Points, in no order, along strands that fork, close into loops and pass close to each other.
In the rows, 128 means zero.
Points whose rows are less than 44.5 apart are linked; no others are.
Z_810: [119  81 182 172 116 157 150  99 167]
Z_357: [114 114  87 167 125 158 124 121 166]
Z_647: [131 135  69 136 118  92 171 120 102]
Z_567: [128 152 117  91 178 185 114  98 172]
Z_318: [112 129 105  95 111  84 144 196 117]
Z_794: [115 151 104 118 168 187 110 116 166]
Z_535: [193 158 164 151 161 149 108 135 158]
Z_714: [104  94 157  91 154  71 176 105 100]
Z_653: [130 151 133 144 152 149  70 138 152]
Z_498: [200 166 162 148 139 130 106 145 122]
Z_590: [188 154 131  77 150 120 116 121  84]
Z_180: [111 116 197 151 122 123 150  86  98]
Z_30: [129 147 129 132 116 124  69 152 121]
Z_431: [119  94 160 106 143  69 190 125 109]
Z_800: [133 143  67 137 112 125 152 124  98]
Z_52: [180 160 136  97 150 130 103 124  91]
Z_276: [ 92 138 202 144 129 111 150  98  87]
Z_777: [126 122  79 122 127  64 185 146 117]
Z_133: [123 136  73 115 125  83 176 163 108]
Z_699: [113 128 124  88 106  82 127 200 118]
Z_820: [121 119  99 128  84 104 147 149 118]
Z_300: [148 157 156 159 149 131  66 145 159]
Z_634: [126 123  82 127 124  64 179 122 109]
Z_900: [122 154 116 108 105 101  96 168 104]
Z_341: [ 96 131  89 162 135 161 140 109 200]
Z_618: [121 133  90 137  97 132 115 144 114]
Z_555: [148 133 109  98 172 184 104 104 133]
Z_274: [122 140  91 140 143 173 105 128 132]
Z_245: [122 156  99 108 111 114 112 163  99]
Z_84: [ 98  95 179 133 132 133 130  63 100]
Z_591: [130  91 178 153  77 147 154 129 127]
Z_779: [ 98 112 114 151 117 162 106 139 191]
Z_695: [107  94 112 172 126 140 142  96 199]
Z_88: [127  89 148 143  73 134 142 134 131]
Z_943: [150 142 110 106 160 175  97 115 113]
Z_457: [ 79  95 163 117 134 141 132  63  87]
Z_586: [138 154  86 108 130 152 120 132  88]
Z_294: [128  99 123 130 100  77 170 111 119]
Z_19: [118 126 122 135  96 133  81 155 130]
Z_458: [189 139 149 116 173 154 105 110 149]
Z_734: [115 123 129 143 114 145  70 151 153]
Z_587: [111  98 112 108 136  55 163  87 104]
Z_581: [126 106 111 125  90  84 172 140 119]
Z_980: [127  93 146 113 117  74 195 142 119]
Z_552: [131 147  71 131 120 146 138 127  96]
Z_670: [121  98 117 148  81 136 121 141 139]
Z_423: [204 143 159 132 163 152 116 123 154]
Z_510: [108  94 129 150  97 156 101 146 173]
Z_747: [116 112 113 104  99  86 164 183 122]
Z_738: [212 156 157 129 143 131 118 133 115]
Z_871: [177 167 156 147 137 118  86 143 121]
Z_796: [117 145 128  95 104  83 107 186 113]
Z_931: [ 94 140 102 144 139 171 107 132 185]
Z_144: [123  99 114 121 117  64 168  94 112]
Z_993: [ 74 139 193 130 137 109 149 101  81]
Z_841: [132 147 100 127 149 174  97 127 118]
Z_925: [131 170 100  81 142 103 129 171  86]
Z_129: [ 93 152  85 144 146 177 142 106 194]
Z_3: [154 161 142 138 135 124  71 144 119]
Z_478: [126  96 135 109 112  77 193 163 124]
Z_128: [125  90 191 173 106 160 151 106 145]
Z_293: [107  84 146 165 124 143 150  87 205]
Z_322: [118 117 106 137  86 131 109 150 123]
Z_546: [104  93 137  94 139  66 164  87 101]
Z_970: [203 150 147 112 149 131 108 120 105]
Z_539: [146 132 114  88 181 184 109  98 156]
Z_835: [123 159  88 102 119 112 130 165  92]
Z_260: [113  78 170 168 125 151 151  89 188]
Z_200: [106 109  95 172 128 148 137 109 190]
Z_984: [105 150 102 134 158 180 107 125 174]
Z_323: [117  87 154 145  82 157 110 149 155]
Z_793: [120 134 138 144 130 140  62 150 161]
Z_472: [ 76 122 177 111 138 117 148  85  78]
Z_816: [ 75 101 159 102 131 129 142  69  80]
Z_359: [177 166 166 166 153 134  89 147 160]
Z_530: [127 103 197 169  92 153 158 117 123]
Z_374: [141 159 140 134 167 156  79 128 153]
Z_381: [167 152 147 126 174 158  92 116 145]
Z_520: [119 154  74 104 123 104 157 166  97]
Z_934: [121 105 119 111  94  84 177 166 122]
Z_166: [144 165 102  91 137 134 116 139  80]
Z_732: [110 101 187 143 127 126 142  73 101]
Z_151: [152 173 114  78 147 118 118 147  78]
Z_832: [116 132  87 152 129 164 106 132 143]

How many points has the smallest loop of links through each point below? Write none if it is on no loop.
Z_151 -> 12
Z_276 -> 8
Z_294 -> 10
Z_381 -> 8

Name the points in between on the shortest way along the links from the first point to the second, in order.
Z_458 / Z_734 -> Z_381 > Z_374 > Z_653 > Z_793
Z_457 / Z_180 -> Z_84 > Z_732
Z_535 / Z_30 -> Z_359 > Z_300 > Z_653 > Z_793 > Z_734 > Z_19
Z_530 / Z_357 -> Z_128 > Z_810 > Z_260 > Z_293 > Z_695 > Z_200
Z_166 / Z_699 -> Z_151 > Z_925 > Z_835 > Z_245 > Z_900 > Z_796
Z_539 / Z_931 -> Z_567 > Z_794 > Z_984
